Each row is a point on a landscape with many valleys, with its height.
A ball rolls from a point to the lowest of its 2 nearest points, and stops where none of them is lower. Distance is the straight distance between rows; heights are no part of it.
j_850 height 6.62: 90 110 97 70 81 128 85 127 112 110 122 112 119 125 53 94 155 74 92 90 64
 123 126 101 102
j_964 height 2.58: 82 84 64 70 93 120 65 90 142 131 120 101 107 88 81 123 124 132 86 96 76
 97 107 112 113
j_684 height 6.00: 85 105 105 114 116 118 82 132 154 127 116 99 88 92 133 81 72 95 83 94
 109 83 116 115 70
j_963 height 8.20: 67 120 135 124 91 128 70 111 130 93 87 85 63 119 75 64 107 125 71 118
 100 121 105 112 61
j_531 height 7.01: 105 96 86 74 105 93 119 58 70 101 102 118 87 58 106 126 93 83 105 146
 117 77 81 101 152
j_464 height 7.39: 94 96 142 141 130 89 114 82 44 55 76 122 79 129 98 79 93 117 102 107 97
 117 62 89 74
j_656 height 7.14: 98 99 103 118 125 93 127 119 72 65 68 91 86 100 115 107 105 96 119 53 90
 121 104 74 64
j_832 height 4.27: 92 71 127 139 98 111 96 104 81 92 100 90 102 87 125 127 86 151 107 79
 112 100 86 93 63
j_951 height 6.09: 90 103 83 113 102 104 85 114 147 138 164 132 118 107 113 105 132 91 80
 83 73 101 174 134 113
j_798 height 4.49: 95 110 123 135 103 108 85 103 125 90 89 98 107 158 73 86 86 126 92 92 87
 104 100 125 97
j_16 height 4.87: 72 112 137 122 91 126 74 114 125 115 116 111 119 150 69 90 95 152 79 80
 101 106 111 127 84
j_355 height 4.01: 55 113 125 153 131 124 73 85 110 99 104 135 61 105 104 81 95 106 73 103
 76 97 131 135 116
j_174 height 5.19: 119 125 81 108 88 99 139 139 107 98 80 72 77 62 108 93 114 63 105 98 132
 126 127 88 86
j_829 height 3.45: 117 78 48 124 118 86 104 99 137 82 71 52 82 63 145 100 62 101 95 131 96
 76 98 92 121
j_822 height 7.26: 104 98 100 93 97 108 132 119 71 84 80 89 94 82 125 137 111 93 127 41 115
 105 99 73 68
j_740 height 2.77: 122 65 69 114 81 83 81 47 83 90 81 46 74 81 124 118 111 145 106 131 99
 91 65 77 97
j_259 height 4.13: 117 98 121 50 60 101 106 100 76 118 126 118 155 155 48 112 99 97 117 114
 117 90 78 80 126
j_764 height 3.74: 122 98 101 98 95 82 144 91 70 93 95 86 107 76 145 142 72 104 110 94 143
 87 78 96 118
j_242 height 4.38: 137 102 65 97 84 85 126 53 78 106 77 85 123 126 84 125 144 120 129 88
 100 121 95 99 102
j_394 height 7.94: 77 92 126 138 102 130 75 108 112 76 75 74 64 115 91 89 100 132 84 116 88
 104 88 94 53
j_903 height 4.08: 101 117 107 132 101 109 84 117 149 85 67 62 83 152 81 76 93 126 85 108
 90 108 113 127 72
j_513 height 6.36: 106 101 85 81 118 63 103 95 107 75 82 92 143 154 87 88 76 92 137 37 77
 93 78 83 80
j_693 height 3.32: 136 90 79 128 122 61 111 71 96 66 62 70 97 124 111 93 84 118 126 105 89
 101 78 85 92
j_578 height 6.02: 109 133 110 67 52 101 97 104 110 124 114 96 115 107 36 83 137 90 89 123
 115 129 121 107 113
j_707 height 4.69: 124 95 117 89 85 94 144 40 22 85 77 104 70 107 133 112 127 108 111 118
 156 104 82 92 65
j_422 height 5.78: 77 105 72 110 97 126 100 116 125 117 102 104 65 52 102 100 156 102 82 90
 82 132 149 108 84
j_292 height 3.83: 100 97 83 77 116 109 103 121 116 95 80 89 93 80 95 105 89 78 113 87 94
 94 80 78 90
j_382 height 2.80: 81 90 66 119 124 103 72 117 169 137 96 85 72 91 168 60 71 101 73 127 106
 60 122 128 79
j_198 height 5.80: 85 82 89 91 116 97 101 129 131 89 96 78 113 86 141 119 62 111 118 48 102
 81 93 74 63
j_60 height 7.55: 109 81 63 129 100 105 105 87 105 91 87 80 83 81 122 138 132 129 115 70
 87 118 113 99 88
j_492 height 7.02: 107 83 112 98 108 85 104 70 44 98 133 143 145 138 92 118 93 115 113 92
 89 86 73 106 147
j_760 height 2.72: 106 106 69 73 67 110 97 132 113 142 108 85 83 36 116 74 107 60 88 119
 129 101 97 102 98
j_962 height 3.41: 119 104 121 127 77 85 137 94 78 105 116 88 116 81 124 138 75 127 95 98
 149 101 100 110 123
j_892 height 7.38: 58 108 98 88 84 114 49 88 167 145 119 102 83 109 100 82 116 150 52 121
 97 95 121 133 76
j_71 height 8.86: 74 101 111 114 124 133 93 119 89 100 107 128 61 53 112 87 106 68 84 105
 93 101 117 100 100
j_204 height 2.14: 116 99 132 114 122 65 137 100 61 73 101 116 119 118 110 110 61 104 123
 86 119 95 85 100 107
j_154 height 4.21: 103 90 95 47 85 109 77 76 88 126 129 116 126 89 67 120 91 85 103 141 100
 73 71 93 153
j_756 height 3.64: 61 114 131 139 128 125 64 100 129 126 129 135 88 116 122 81 86 108 78 96
 96 72 134 141 103
j_47 height 1.03: 101 95 60 109 153 81 99 90 125 75 81 102 87 94 124 98 52 70 106 89 66 72
 100 108 139
j_778 height 5.22: 104 101 90 81 86 109 91 160 144 140 123 101 101 73 136 58 77 55 90 85
 116 84 116 111 64
j_106 height 4.57: 96 68 111 158 109 101 92 100 125 93 106 70 100 103 135 122 92 162 100 87
 86 95 109 99 63
j_868 height 4.81: 137 116 88 82 82 77 125 86 132 101 75 70 104 99 69 83 76 96 112 162 134
 100 84 98 112
j_352 height 1.58: 149 90 82 119 111 54 142 58 63 86 87 92 119 108 149 134 88 118 129 73
 126 98 96 102 120
j_561 height 7.91: 104 85 93 60 106 93 97 107 94 102 123 114 148 115 100 128 80 81 121 73
 78 74 88 83 134
j_253 height 2.04: 76 94 72 111 105 103 52 51 135 100 85 102 94 142 68 99 115 158 84 98 48
 115 93 127 107
j_570 height 3.96: 96 95 62 75 60 106 85 107 132 138 94 63 86 36 109 69 92 93 74 153 132
 104 83 102 106
j_443 height 5.23: 113 108 129 61 102 95 121 110 84 96 91 112 121 116 68 94 80 72 114 123
 116 93 81 88 104
j_136 height 4.67: 128 102 83 90 62 83 118 88 119 112 84 53 110 83 101 115 72 119 108 142
 142 94 64 93 110
j_971 height 6.98: 84 98 108 91 143 103 118 121 66 86 111 122 73 57 128 111 82 48 97 104 94
 85 100 94 130
j_386 height 3.93: 104 90 53 107 125 96 105 112 133 100 85 87 71 48 134 84 66 70 91 122 98
 84 102 102 130
j_671 height 4.56: 121 107 50 118 91 88 123 71 95 88 64 77 90 115 86 113 151 122 120 90 79
 141 110 102 90
j_295 height 5.68: 79 113 69 117 111 92 67 86 174 131 114 103 81 116 117 77 110 121 69 110
 89 89 146 159 117
j_862 height 7.41: 110 108 94 118 116 83 124 132 106 104 113 109 88 49 141 77 57 56 89 105
 122 90 120 121 134
j_752 height 2.45: 93 102 109 70 114 90 79 131 133 99 123 109 147 137 109 93 43 70 107 61
 87 56 105 104 124
j_565 height 7.37: 104 86 97 85 89 115 115 115 63 101 99 101 134 105 110 138 132 105 123 24
 103 105 91 73 72
j_5 height 6.97: 71 116 104 89 68 100 57 101 151 169 159 120 103 104 108 74 106 138 57
 111 114 93 134 139 86
j_346 height 1.62: 101 118 130 106 57 114 115 105 79 96 86 70 100 92 77 113 109 132 98 109
 141 127 84 87 68
j_74 height 6.71: 99 111 108 109 118 90 127 138 83 78 116 123 109 100 105 111 124 37 105
 76 79 116 148 100 124
j_142 height 6.51: 125 100 93 59 102 65 116 86 75 87 81 107 155 159 75 92 107 95 148 55 91
 95 71 66 82
j_424 height 8.15: 90 70 87 94 134 116 62 81 101 97 100 128 125 138 91 104 98 114 117 55 51
 80 62 93 100
j_637 height 5.66: 92 127 92 83 90 106 83 76 103 102 96 125 91 126 38 82 148 73 85 121 53
 133 125 109 128
j_279 height 4.17: 131 105 67 104 83 78 119 111 148 112 87 58 113 77 108 96 69 104 96 121
 124 102 97 107 114
j_48 height 9.14: 74 88 115 79 126 135 91 143 112 109 128 124 111 74 126 124 103 74 110 51
 84 79 115 78 72
j_626 height 7.08: 104 100 94 110 103 110 141 78 33 91 101 120 80 70 135 152 141 91 107 67
 104 108 113 100 112
j_679 height 6.20: 106 101 73 91 124 88 107 109 125 79 71 95 122 131 92 100 99 88 125 40 59
 106 104 93 89
j_781 height 6.78: 81 90 99 111 79 122 105 122 118 131 118 92 82 27 138 94 96 104 80 112
 136 103 114 97 83
j_481 height 5.92: 75 118 74 109 110 101 65 92 159 149 152 132 87 109 116 83 127 106 67 103
 73 87 162 146 101
j_738 height 7.67: 107 92 77 105 88 107 108 77 87 109 102 97 104 77 109 140 126 120 110 81
 94 109 102 99 118
j_376 height 2.57: 99 71 95 131 126 95 89 105 105 63 76 66 74 88 140 102 49 116 103 108 94
 68 79 80 80
j_7 height 0.92: 115 92 77 95 148 59 109 72 102 72 84 103 104 108 117 99 42 86 126 98 82
 69 75 95 125
j_708 height 6.76: 119 98 120 106 95 79 103 86 102 106 112 101 137 116 84 112 54 127 106
 116 129 90 74 113 136
j_844 height 1.84: 133 101 112 104 114 58 162 73 43 77 85 106 105 118 135 115 92 107 130 92
 138 101 93 101 102
j_659 height 7.27: 104 92 134 118 141 74 118 66 57 68 82 133 108 154 89 71 80 112 118 104
 90 102 55 98 92
j_324 height 5.69: 76 84 95 159 84 98 102 84 106 87 96 56 54 45 138 101 94 143 70 149 96
 100 120 95 100
j_17 height 6.61: 93 111 83 85 66 102 62 120 145 163 148 119 97 99 122 56 86 97 78 112 114
 78 120 150 80
j_117 height 4.47: 116 109 116 44 66 105 97 96 92 113 121 116 133 130 38 90 112 71 112 151
 113 93 93 86 129
j_558 height 5.33: 95 109 122 66 98 122 115 129 66 89 84 107 108 118 60 100 125 77 120 84
 97 119 77 65 64
j_587 height 6.80: 91 106 129 91 93 112 113 131 70 80 120 138 142 159 68 103 144 60 106 87
 68 126 116 85 119
j_475 height 7.48: 103 81 125 148 124 89 112 74 25 55 78 100 64 98 126 100 107 125 103 113
 114 115 75 84 69
j_522 height 3.94: 99 82 110 105 105 113 94 89 56 94 91 112 103 102 101 125 113 122 114 73
 100 109 66 85 81
j_23 height 3.30: 105 115 100 70 110 104 97 119 110 96 76 85 78 76 89 77 80 60 105 127 114
 93 72 82 92
j_627 height 1.57: 87 79 85 112 147 104 81 101 144 92 94 101 92 89 141 106 49 98 103 81 82
 59 96 106 110
j_209 height 6.37: 95 89 97 121 96 108 106 134 147 140 128 94 108 57 146 88 73 109 84 95
 133 92 125 114 81
j_160 height 9.02: 76 88 116 83 134 134 80 134 104 102 118 129 89 78 113 97 90 57 92 84 80
 82 108 92 98
j_644 height 3.61: 91 90 66 53 115 109 79 136 165 126 128 104 138 99 121 109 106 70 105 55
 69 72 131 98 92
j_282 height 6.91: 98 115 135 78 107 102 100 142 89 78 122 135 133 156 80 86 105 26 97 100
 73 108 122 92 125
j_290 height 7.07: 68 117 99 94 91 107 56 77 143 119 98 102 76 106 79 78 125 138 62 109 74
 116 129 126 102
j_379 height 3.66: 120 104 92 135 105 83 103 98 126 69 61 60 89 140 91 84 85 118 101 110 87
 110 94 102 82
j_490 height 6.54: 112 104 112 86 69 91 101 67 87 108 109 99 132 127 57 111 91 139 110 121
 120 97 70 98 113
j_202 height 2.51: 93 94 125 101 118 106 81 106 104 106 121 121 115 104 99 103 42 98 92 102
 106 68 79 115 133
j_240 height 6.10: 83 108 111 146 69 88 84 69 116 86 86 53 61 75 109 84 97 152 59 153 77
 112 125 102 106
j_278 height 1.66: 103 92 87 85 125 71 126 108 81 56 70 70 88 76 146 112 54 89 126 77 115
 85 79 57 78
j_872 height 3.15: 92 78 61 79 111 121 79 115 152 129 122 106 113 85 109 125 122 102 104 73
 67 85 115 104 101
j_46 height 7.79: 119 91 88 82 103 97 111 85 75 103 104 110 126 93 104 136 102 97 123 86
 99 83 77 92 127
j_593 height 6.63: 100 111 112 125 94 100 139 96 49 83 93 126 109 124 72 110 160 102 114 70
 81 138 109 95 96
j_667 height 4.89: 128 104 118 73 78 102 161 49 11 93 97 123 99 116 133 129 139 101 99 84
 146 98 93 97 81
j_842 height 4.92: 97 112 84 79 97 100 62 91 117 119 128 118 100 108 67 72 106 65 80 127 77
 92 116 125 152
j_9 height 3.92: 88 107 113 88 79 111 59 95 124 134 140 109 117 105 71 87 78 120 77 121
 112 85 95 117 128
j_837 height 1.56: 105 118 81 85 83 102 105 101 102 115 94 91 64 40 92 72 101 60 88 150 124
 112 94 98 111
j_700 height 4.45: 113 101 107 89 100 88 139 54 47 80 75 114 74 92 103 116 115 98 118 132
 124 105 79 96 98
j_577 height 4.88: 88 101 146 76 133 105 126 108 38 71 93 143 94 118 82 94 114 62 113 118
 87 102 76 88 96
j_653 height 3.91: 112 109 91 99 99 98 101 130 139 91 70 66 77 93 96 69 76 78 94 126 112
 105 97 92 81
j_165 height 1.85: 94 87 100 60 113 106 67 117 123 116 132 116 135 101 104 104 48 74 101 89
 98 49 75 101 137
j_703 height 4.97: 84 99 132 111 88 124 92 123 94 110 117 117 132 144 56 104 114 122 93 68
 88 114 100 103 86
j_474 height 2.98: 129 70 102 138 105 67 103 89 95 62 78 52 91 104 128 98 59 131 109 122
 104 81 74 86 88
j_152 height 5.30: 73 120 143 135 85 112 72 115 136 123 128 104 96 121 92 74 88 138 67 97
 123 105 136 139 84
j_134 height 3.40: 80 63 119 147 119 117 80 83 49 79 91 102 75 96 127 106 126 147 107 74 87
 115 78 79 47
j_776 height 3.51: 87 82 73 130 114 109 91 134 168 109 92 64 72 82 159 79 87 113 80 124 99
 85 129 101 62
j_655 height 6.30: 124 90 106 66 73 89 102 45 58 114 100 104 122 106 87 125 85 137 119 133
 140 82 50 89 111
j_15 height 6.79: 108 107 110 76 79 111 88 151 103 102 132 117 131 125 87 102 137 42 99 77
 76 122 144 94 113
j_118 height 5.31: 87 102 122 112 124 102 125 149 107 83 106 98 99 69 136 108 68 79 102 62
 119 99 118 86 82
j_389 height 7.61: 83 82 125 133 116 111 103 101 52 68 83 98 58 67 124 113 93 116 98 105
 107 107 81 82 74
j_748 height 6.34: 107 121 127 95 58 116 126 140 82 113 120 101 132 99 81 122 126 99 102 67
 127 120 127 100 97
j_550 height 4.84: 117 118 105 102 104 102 139 126 88 69 59 73 68 76 109 99 97 80 113 108
 122 115 103 70 74
j_670 height 3.09: 71 98 145 117 125 125 66 112 116 114 120 125 91 100 115 89 52 105 79 102
 112 64 94 124 108
j_889 height 6.43: 87 107 103 129 68 91 89 72 110 82 77 55 66 101 73 93 116 149 77 138 84
 131 105 102 87
j_25 height 7.16: 75 94 111 117 95 120 97 98 95 122 125 112 88 33 130 112 86 112 79 119
 123 94 110 108 119
j_544 height 5.08: 95 113 146 69 106 108 126 140 59 80 102 123 110 116 70 96 117 44 107 104
 101 107 101 78 91
j_754 height 6.96: 97 112 104 108 106 117 135 120 66 91 103 113 74 55 122 134 137 71 100 82
 109 111 133 93 105
j_682 height 3.58: 137 83 75 90 88 81 95 56 94 86 54 57 90 126 81 99 118 127 129 131 100
 106 60 73 60
j_286 height 6.81: 119 99 93 54 92 99 121 92 66 115 122 110 110 65 121 138 91 68 99 125 129
 68 88 94 155
j_387 height 8.70: 62 112 122 100 97 139 83 113 85 103 107 120 64 63 80 90 137 86 77 103 90
 118 121 97 85
j_372 height 4.31: 73 91 71 129 83 107 83 116 154 118 100 60 54 58 142 71 111 128 55 144
 103 100 132 107 62
j_690 height 3.69: 114 87 51 108 96 92 101 112 167 117 94 65 110 90 118 109 92 127 92 98
 101 98 115 118 112
j_582 height 1.09: 94 98 118 117 134 86 125 134 83 53 77 84 71 74 139 96 52 86 105 97 114
 89 93 73 78
j_235 height 5.07: 65 100 99 130 65 110 91 101 120 108 101 62 50 36 132 77 117 136 58 149
 109 118 136 98 84
j_162 height 6.67: 134 86 85 83 112 70 97 64 79 91 62 94 139 153 89 78 128 117 139 60 104
 110 59 65 63
j_509 height 2.86: 120 111 97 75 94 85 92 127 140 111 123 102 156 134 88 91 71 66 102 80 92
 82 116 112 138
j_112 height 3.20: 139 63 78 118 97 73 83 27 64 89 73 53 90 113 108 96 130 140 117 126 105
 105 64 78 74
j_497 height 4.66: 97 104 106 99 93 121 95 112 103 99 90 97 106 113 65 101 121 111 103 84
 86 122 92 94 76
j_87 height 2.44: 127 116 125 121 111 60 143 111 99 81 99 99 124 110 113 104 42 97 106 104
 134 94 98 109 125
j_774 height 0.79: 107 100 123 98 63 111 107 76 53 98 77 89 107 120 75 113 137 136 111 92
 127 127 66 81 57
j_437 height 4.60: 106 98 82 63 82 95 72 67 106 119 133 122 130 112 63 106 106 76 91 138 76
 88 103 105 178
j_227 height 5.46: 98 137 93 94 81 91 117 61 101 101 83 111 99 129 22 78 146 102 101 134 74
 140 120 111 122
j_171 height 6.84: 136 88 107 80 109 76 116 67 61 80 47 88 108 143 93 76 125 111 141 98 121
 111 61 65 46
j_628 height 6.83: 106 110 104 90 120 94 140 120 63 83 108 120 96 70 119 122 118 43 104 102
 102 98 124 98 134
j_238 height 7.17: 94 121 87 58 98 123 47 139 132 122 115 111 81 133 86 60 131 38 92 96 66
 92 129 122 86
j_973 height 2.10: 114 68 90 108 115 80 95 98 76 63 72 66 84 84 146 114 76 117 124 82 101
 87 67 64 65
j_609 height 7.25: 112 109 92 99 135 70 135 109 102 84 93 108 89 70 122 92 58 54 102 122
 113 84 102 102 142
j_919 height 1.38: 117 99 101 113 57 98 115 42 46 94 65 74 82 113 103 115 155 142 106 105
 125 124 86 83 62
j_546 height 7.46: 105 77 80 110 97 119 118 98 82 104 94 103 109 96 125 143 145 126 122 34
 90 120 110 89 68
j_831 height 9.25: 80 86 112 94 112 135 98 133 106 105 109 114 121 107 100 122 120 107 112
 44 78 104 109 89 64
j_358 height 6.23: 107 93 85 100 99 98 94 128 128 118 148 123 140 105 110 116 119 63 96 75
 79 103 158 115 144
j_571 height 5.63: 99 116 103 100 97 112 76 150 141 141 134 114 84 108 121 60 98 71 84 84
 103 86 133 129 66
j_251 height 5.96: 103 121 113 85 84 99 81 159 150 138 132 104 127 123 109 73 78 81 90 67
 116 85 128 124 76
j_141 height 4.37: 99 102 76 82 123 96 94 131 130 109 93 102 83 66 129 64 63 40 94 103 99
 73 98 98 107
j_65 height 7.11: 106 86 118 84 95 84 128 58 16 101 141 150 136 129 113 136 128 101 110
 103 107 92 91 101 152
j_714 height 2.17: 85 89 83 139 142 104 78 111 156 108 101 99 78 89 162 79 51 95 82 111 97
 57 117 126 108
j_757 height 7.15: 100 102 126 106 131 90 106 101 71 75 91 131 122 146 77 89 81 93 108 79
 77 95 79 103 104
j_616 height 7.76: 95 86 105 131 112 115 95 107 85 62 71 78 59 94 111 95 92 119 102 111 86
 107 82 75 58
j_816 height 1.82: 112 90 90 113 84 86 95 20 51 83 54 85 84 120 90 89 164 131 115 117 94
 133 79 80 72
j_73 height 5.48: 110 101 117 34 96 96 121 92 65 94 79 117 125 133 56 97 99 77 137 124 110
 80 58 70 83
j_712 height 1.96: 85 78 51 89 93 115 71 68 118 122 115 112 125 111 76 136 140 150 106 72
 50 105 103 116 121
j_775 height 5.04: 104 115 61 99 98 96 99 94 132 102 90 94 98 109 65 100 136 96 98 97 61
 126 128 123 120
j_337 height 6.27: 115 109 87 77 72 92 67 140 144 142 140 105 122 112 107 59 75 69 89 95
 110 77 120 134 110
j_623 height 4.78: 110 105 74 73 99 94 90 154 124 120 120 110 92 71 129 58 92 19 96 85 94
 85 125 105 92
j_4 height 7.40: 100 97 103 122 116 99 120 108 91 94 111 106 86 48 132 118 77 93 95 103
 121 95 106 107 133
j_526 height 7.50: 97 112 114 135 121 86 86 85 125 90 88 99 80 109 109 74 35 98 80 145 110
 74 89 132 140
j_258 height 6.39: 112 92 88 89 79 98 105 128 116 128 152 111 150 87 114 128 98 87 100 80
 108 91 132 112 149
j_128 height 4.96: 88 107 133 128 102 120 112 141 101 105 118 109 89 63 115 96 95 91 82 84
 129 107 128 105 84
j_2 height 3.97: 137 97 81 80 85 75 122 90 102 87 59 57 110 118 91 107 95 111 138 100 119
 108 70 71 67
j_8 height 6.92: 121 88 106 100 112 66 107 77 83 96 114 122 156 146 86 113 59 121 118 90
 104 79 70 108 132
j_705 height 4.59: 88 96 147 133 95 114 116 135 85 94 114 98 111 84 118 121 79 129 96 74
 133 102 105 99 77
j_931 height 3.68: 102 62 118 118 119 104 78 80 40 91 89 100 105 108 129 104 116 129 112 57
 117 108 51 71 60
j_101 height 5.56: 86 87 120 99 126 101 110 128 83 79 106 106 112 94 127 118 69 98 117 47
 101 89 90 77 76
j_182 height 7.69: 79 101 132 145 124 109 72 104 117 83 86 93 61 99 120 80 43 110 73 135
 109 74 90 112 104
j_219 height 6.05: 103 92 98 91 75 105 87 56 80 119 111 98 112 80 98 137 79 137 104 114 121
 85 62 103 126
j_634 height 3.95: 93 101 73 72 111 88 104 133 140 95 111 98 138 99 111 120 100 64 123 34
 66 92 133 90 103
j_434 height 6.04: 61 118 81 103 91 110 75 93 128 133 128 125 63 60 100 82 154 100 64 97 66
 134 161 119 101
j_695 height 2.92: 114 105 120 129 90 86 120 123 115 100 111 84 122 78 123 105 46 116 92
 103 148 92 105 113 122
j_742 height 6.35: 97 120 90 51 60 124 74 123 123 130 120 96 107 104 41 87 152 88 80 102 97
 128 119 103 88
j_328 height 3.00: 104 88 59 140 105 85 103 74 126 85 81 62 64 64 125 102 86 115 86 146 85
 100 105 105 124
j_342 height 7.00: 118 93 102 92 120 85 114 96 60 69 64 88 97 121 108 98 106 99 135 61 106
 112 65 60 50
j_215 height 7.34: 101 102 113 126 136 82 109 65 93 69 82 111 63 93 101 83 48 89 90 159 106
 85 83 114 133
j_949 height 7.18: 97 104 92 103 117 99 111 70 89 85 93 116 72 70 91 101 85 82 95 145 99 91
 84 103 133
j_680 height 3.19: 103 85 46 98 83 96 83 82 156 122 106 75 115 93 95 130 118 157 94 98 83
 111 104 118 112
j_665 height 2.47: 107 76 52 127 77 83 89 53 114 90 82 43 69 57 125 117 109 149 91 144 82
 99 97 97 115
j_315 height 4.34: 79 113 129 132 119 111 92 87 86 86 98 125 70 99 89 81 88 91 79 118 94
 102 106 121 120
j_957 height 3.81: 105 86 113 63 87 100 83 92 79 118 134 130 147 136 63 117 86 97 105 115
 95 71 71 91 145
j_791 height 7.13: 103 100 109 84 154 77 141 98 66 67 97 128 82 85 117 104 65 57 116 128
 100 81 88 98 131
j_11 height 6.64: 97 107 125 109 102 99 139 131 66 91 116 124 129 104 103 128 120 74 114
 59 97 113 130 99 114
j_991 height 5.41: 87 112 80 118 132 104 72 102 157 127 109 111 103 125 110 87 96 94 92 86
 74 77 136 145 132
j_864 height 1.28: 130 82 85 101 126 52 120 66 72 85 86 96 115 101 133 116 62 103 132 88
 111 83 70 94 116
j_291 height 8.04: 109 74 70 63 114 105 73 83 99 101 106 117 138 130 77 121 102 93 126 72
 54 80 67 89 124
j_877 height 4.42: 126 117 103 110 99 76 119 100 130 80 57 70 81 111 85 66 60 87 100 162
 125 99 92 99 95
j_515 height 5.67: 85 97 106 72 77 120 81 85 95 119 110 93 99 70 83 114 90 116 92 125 122
 91 63 89 111
j_596 height 5.57: 100 101 128 88 104 102 113 90 50 86 81 123 117 139 62 88 121 106 124 93
 91 113 64 77 75
j_767 height 5.51: 93 123 82 111 83 120 125 120 102 102 81 84 67 57 94 108 149 88 96 94 111
 141 141 95 85
j_621 height 5.05: 126 96 103 84 86 101 137 79 32 97 90 105 111 110 120 133 132 102 117 60
 130 99 81 85 81
j_772 height 3.05: 62 87 123 131 96 136 83 94 77 86 95 97 66 78 98 112 125 138 91 91 90 121
 93 80 51
j_186 height 4.90: 106 121 136 87 96 100 124 115 78 91 101 107 88 86 72 85 90 69 96 139 134
 104 92 98 101
j_878 height 7.03: 91 100 135 89 128 90 103 114 78 71 116 142 139 160 89 95 83 58 105 89 64
 88 95 97 133
j_220 height 2.56: 117 112 95 55 88 100 104 95 102 121 91 97 95 71 77 85 89 58 104 155 129
 90 72 91 119
j_699 height 4.50: 107 119 126 117 104 100 133 119 96 73 72 86 70 101 81 76 88 87 95 128
 124 121 101 90 78
j_327 height 6.11: 92 122 134 115 66 114 100 127 110 121 121 101 114 102 67 92 114 119 87
 87 122 127 127 114 90
j_272 height 2.48: 81 99 142 123 75 132 92 112 81 91 89 76 68 68 93 108 108 134 91 115 123
 121 84 76 54
j_724 height 4.29: 107 90 89 82 88 115 93 112 104 99 79 71 99 97 86 123 110 115 119 77 100
 107 71 73 63
j_608 height 3.33: 111 109 112 81 75 102 84 115 115 122 131 108 142 131 66 95 87 99 87 100
 108 90 101 113 132
j_987 height 5.75: 78 124 126 104 67 117 70 116 125 138 142 113 94 96 80 70 118 110 65 98
 108 118 139 128 84
j_489 height 4.63: 84 108 141 102 133 99 109 104 63 75 103 137 79 98 83 83 93 61 90 133 97
 99 92 106 124
j_318 height 8.28: 83 72 81 98 137 122 53 83 129 97 82 107 92 121 96 106 89 127 110 83 54
 75 64 105 82
j_638 height 5.72: 98 100 116 58 90 115 101 79 68 100 86 122 114 130 36 93 121 89 123 122
 90 109 60 81 91
j_720 height 5.71: 105 144 107 83 68 91 110 68 100 111 103 109 92 103 35 73 125 89 88 151
 110 133 126 109 129
j_78 height 4.79: 106 119 70 115 83 101 109 102 130 93 73 73 88 119 59 99 150 126 97 91 83
 149 126 112 85
j_607 height 4.20: 84 93 110 100 111 108 103 71 43 89 91 119 75 82 90 116 112 98 106 110 99
 107 70 88 97
j_270 height 5.00: 87 107 89 63 70 117 69 82 114 139 112 93 86 42 84 82 89 93 72 153 117 92
 69 99 118
j_467 height 5.88: 78 123 75 89 91 108 73 90 123 118 108 120 66 92 63 79 154 82 72 105 50
 131 145 119 118
j_12 height 6.69: 110 115 114 103 81 94 139 113 69 88 102 119 148 150 69 110 151 91 118 69
 77 129 114 94 110
j_938 height 1.54: 82 82 77 119 97 102 69 51 101 106 107 111 106 108 85 116 124 158 97 87
 60 118 96 116 112
j_329 height 6.94: 121 117 88 62 72 101 75 149 122 119 131 108 113 116 86 72 129 35 94 95
 81 108 135 117 99
j_214 height 5.24: 106 113 61 90 92 93 97 65 108 99 84 103 112 136 38 100 144 115 105 99 59
 128 103 112 119
j_176 height 8.47: 67 124 138 118 85 131 75 114 103 102 98 98 56 74 81 61 113 103 65 121
 110 127 122 100 64
j_510 height 6.03: 105 91 76 103 118 82 104 114 129 71 71 64 107 108 120 106 74 108 130 46
 81 96 98 80 67
j_728 height 4.19: 121 86 93 112 98 78 107 57 53 94 90 106 119 126 93 112 129 132 122 77
 108 113 77 95 99
j_31 height 6.58: 109 99 87 72 75 106 113 106 87 125 137 103 131 70 108 142 108 81 102 98
 116 89 105 102 153
j_179 height 6.75: 90 126 96 107 74 89 84 70 126 109 88 85 82 92 69 88 115 131 76 130 91
 133 116 114 120
j_246 height 6.50: 95 117 138 120 88 112 134 124 60 92 100 115 113 109 81 115 119 104 106
 71 110 125 107 96 88
j_524 height 5.18: 105 118 80 89 102 99 68 107 139 121 120 117 116 145 82 83 105 69 87 102
 67 83 132 144 149

Call two points neighbours if one is among the 2 nearest of the other. Go from one point of each pair to the other, from neighbour to neighbour, staying as low as possible. Name the highest point that can't be avoided.
j_938 and j_774 | j_868
j_938 and j_582 | j_703
j_665 and j_774 | j_112
j_837 and j_7 | j_290
j_774 and j_23 | j_724

For each start below, name the point where the ball stops.
j_65 | j_837
j_60 | j_832
j_290 | j_7
j_214 | j_774
